Points on a hilly landscape, in no order, each with its height.
A ball rolls from a point to the lowest of its 5 nearest points, and stops where none of them is lower. Distance is the straight distance between rows; heights are no part of it.
k256: [ 85 147  78  93 109  54 137  63  56]  (h 55.4)
k724: [156  93 104 112 107  94  83 110  57]  (h 63.3)
k897: [128 107  81  92  96 115  79  84  75]  (h 22.8)
k352: [101  81 120 107  97 115 113 155 148]  (h 32.9)
k855: [ 74  68 137 125 103 116 122 160 162]  (h 21.8)
k916: [134  86 101  96  93 104  94 126 108]  (h 79.1)
k333: [ 61 120  84  73 109 137  97  94 133]  (h 79.2)
k328: [125  79 110 103  94  98  99 137 120]  (h 84.8)
k102: [142  73 114 113  99  82  92 127  88]  (h 53.5)
k942: [ 82  60 139 125  92 101 113 143 151]  (h 14.0)
k588: [ 71 146  73  85 107  60 136  68  77]  (h 56.1)
k105: [ 60 146  77  79 106  63 135  78  94]  (h 45.0)
k456: [119  60 125 118  93  80 101 127 115]  (h 41.7)
k861: [140  81 104 103  95  94  93 126  95]  (h 67.6)
k970: [119  85 107  97  92 111 101 143 126]  (h 75.9)
k819: [120 123  88 102 109 104  77  53  37]  (h 61.5)
k273: [126  54 134 130  96  67  94 114  95]  (h 42.5)
k985: [113 105  85  82  91 130  86 108 115]  (h 16.7)
k296: [137 100  86  95  97 110  82 101  79]  (h 25.7)
k934: [ 73  37 147 142  76 100  89 106 139]  (h 59.6)
k265: [106  86 111  97  97 123 107 150 145]  (h 45.7)
k554: [ 81 121  78  80 103 105  90  62  88]  (h 35.5)
k362: [ 95 102  99  82 102 151 100 137 145]  (h 40.3)
k29: [ 69 118  81  73 104 136  91  90 130]  (h 49.5)
k690: [132 114  85  99 108 109  74  70  46]  (h 50.7)
k337: [ 74 117  81  72 102 123  89  82 116]  (h 18.8)
k536: [ 97 115  78  79  96 118  85  75  97]  (h 17.3)
k284: [ 72 163  69  75 101  63 162  97  90]  (h 46.9)
k634: [ 57 153  75  74 108  66 145  92 103]  (h 44.5)
k800: [108 114  79  87 101 108  82  64  69]  (h 22.9)
k912: [ 74 152  73  81 101  57 151  82  80]  (h 49.3)
k675: [ 79 116  82  75 101 134  90  94 125]  (h 26.5)
k599: [ 82  38 144 141  80  89  93 109 131]  (h 44.4)
k464: [105 123  81  95 110  95  81  49  48]  (h 31.7)
k254: [108 117  77  94 104 106  79  59  60]  (h 25.4)
k396: [152  81 110 112 103  87  89 119  75]  (h 60.7)
k915: [ 68 131  77  82 105  80 109  62  90]  (h 61.7)
k836: [105 109  79  80  95 122  84  88  99]  (h 16.4)
k263: [ 95  35 141 146  82  82  85  96 113]  (h 32.0)
k225: [102 136  98 109 119  79  96  36  22]  (h 56.2)
k946: [112 138 100 108 116  92  81  39  18]  (h 61.6)
k629: [142 110  90 102 107 112  75  80  48]  (h 65.1)
k834: [ 72  52 144 131  90 100 109 136 154]  (h 10.2)
k340: [111  83 112 100  95 114 105 147 140]  (h 52.5)
k478: [ 85 152  76  89 104  54 148  72  63]  (h 55.3)
k77: [ 85  78 127 112 104 123 122 165 159]  (h 31.9)
k91: [151  97  98 104 102 104  80 105  64]  (h 49.2)
k454: [ 83 125  77  88 106  85  97  51  66]  (h 55.9)
k238: [ 89 138  85 101 112  60 119  46  38]  (h 11.8)
k797: [145  88  97 103  97  99  88 119  86]  (h 51.4)
k893: [133  72 116 114  96  83  98 130 106]  (h 50.0)
k574: [103 113  76  85  97 114  81  73  86]  (h 18.9)
k642: [ 95 111  82  76  98 131  88  95 117]  (h 15.6)
k662: [ 53 131  80  75 107 101 107  75 117]  (h 33.8)
k719: [ 86  73 129 114 101 115 118 156 155]  (h 23.0)
k549: [129  61 127 122  95  73  98 124 102]  (h 41.4)
k982: [ 91  61 135 121  93  90 113 142 144]  (h 23.2)
k913: [142 105  87  99  99 110  76  90  64]  (h 35.6)
k482: [ 59 133  78  77 105  82 114  69  99]  (h 43.5)
k409: [ 82 135  80  94 109  68 116  51  55]  (h 46.0)
k227: [116  52 132 126  92  71  99 124 111]  (h 40.1)
k621: [ 87 121  76  86 103  97  89  58  78]  (h 41.6)
k765: [ 88 145  81  99 110  53 134  56  44]  (h 48.0)
k496: [ 88  34 143 143  80  89  84  98 123]  (h 30.4)
k193: [ 77 127  78  86 106  83 105  55  76]  (h 72.2)
k119: [ 98 109  86  77  98 136  90 110 123]  (h 20.5)
k811: [ 50 142  80  75 108  74 130  81 107]  (h 42.1)
k475: [ 80  83 120 112 114 143 127 174 163]  (h 51.9)
k841: [102  67 126 113  92  96 108 144 139]  (h 38.8)
k711: [ 78  47 145 134  84  93 102 120 145]  (h 31.6)
k515: [104  51 135 128  90  81 102 125 128]  (h 37.4)
k858: [114  72 120 109  91  96 107 145 131]  (h 61.0)
k438: [ 95 100 104  91 104 147 109 152 149]  (h 22.0)
k880: [111 103  91  84  95 134  92 125 127]  (h 27.2)
k645: [ 74 121  78  78  99 107  95  69 102]  (h 23.3)
k176: [139  65 124 125 103  68  94 120  85]  (h 45.8)
k680: [ 83  26 143 154  68 108  74  89 123]  (h 5.9)
k446: [129 112  84  94 104 111  76  77  61]  (h 29.8)
k90: [111 130  93 104 114  95  82  43  29]  (h 58.5)
k646: [ 99 129  87 102 113  84  93  41  39]  (h 47.0)
k36: [144 118  94 105 111 108  68  71  36]  (h 81.5)
k533: [128 104  83  87  95 116  80  96  87]  (h 19.4)
k382: [ 70  61 142 128 100 112 118 152 158]  (h 15.4)
k232: [ 89  98 104  91 111 155 111 157 155]  (h 14.5)
k910: [ 91 110  88  77 102 147  94 120 135]  (h 6.7)
k954: [ 71 126  78  81 103  91 100  62  91]  (h 51.2)
k977: [111  97  99  88  95 127  98 137 133]  (h 48.8)

For each start below, name the point where the ball stops.
k102 | k834
k861 | k834
k977 | k910
k456 | k834
k328 | k834
k724 | k642
k554 | k642
k482 | k642

Write out the way that a ball takes from each point below.
k599 | k496 k680
k588 | k105 k811 k662 k337 k642
k916 | k893 k549 k227 k515 k982 k834
k77 | k382 k834
k176 | k549 k227 k515 k982 k834
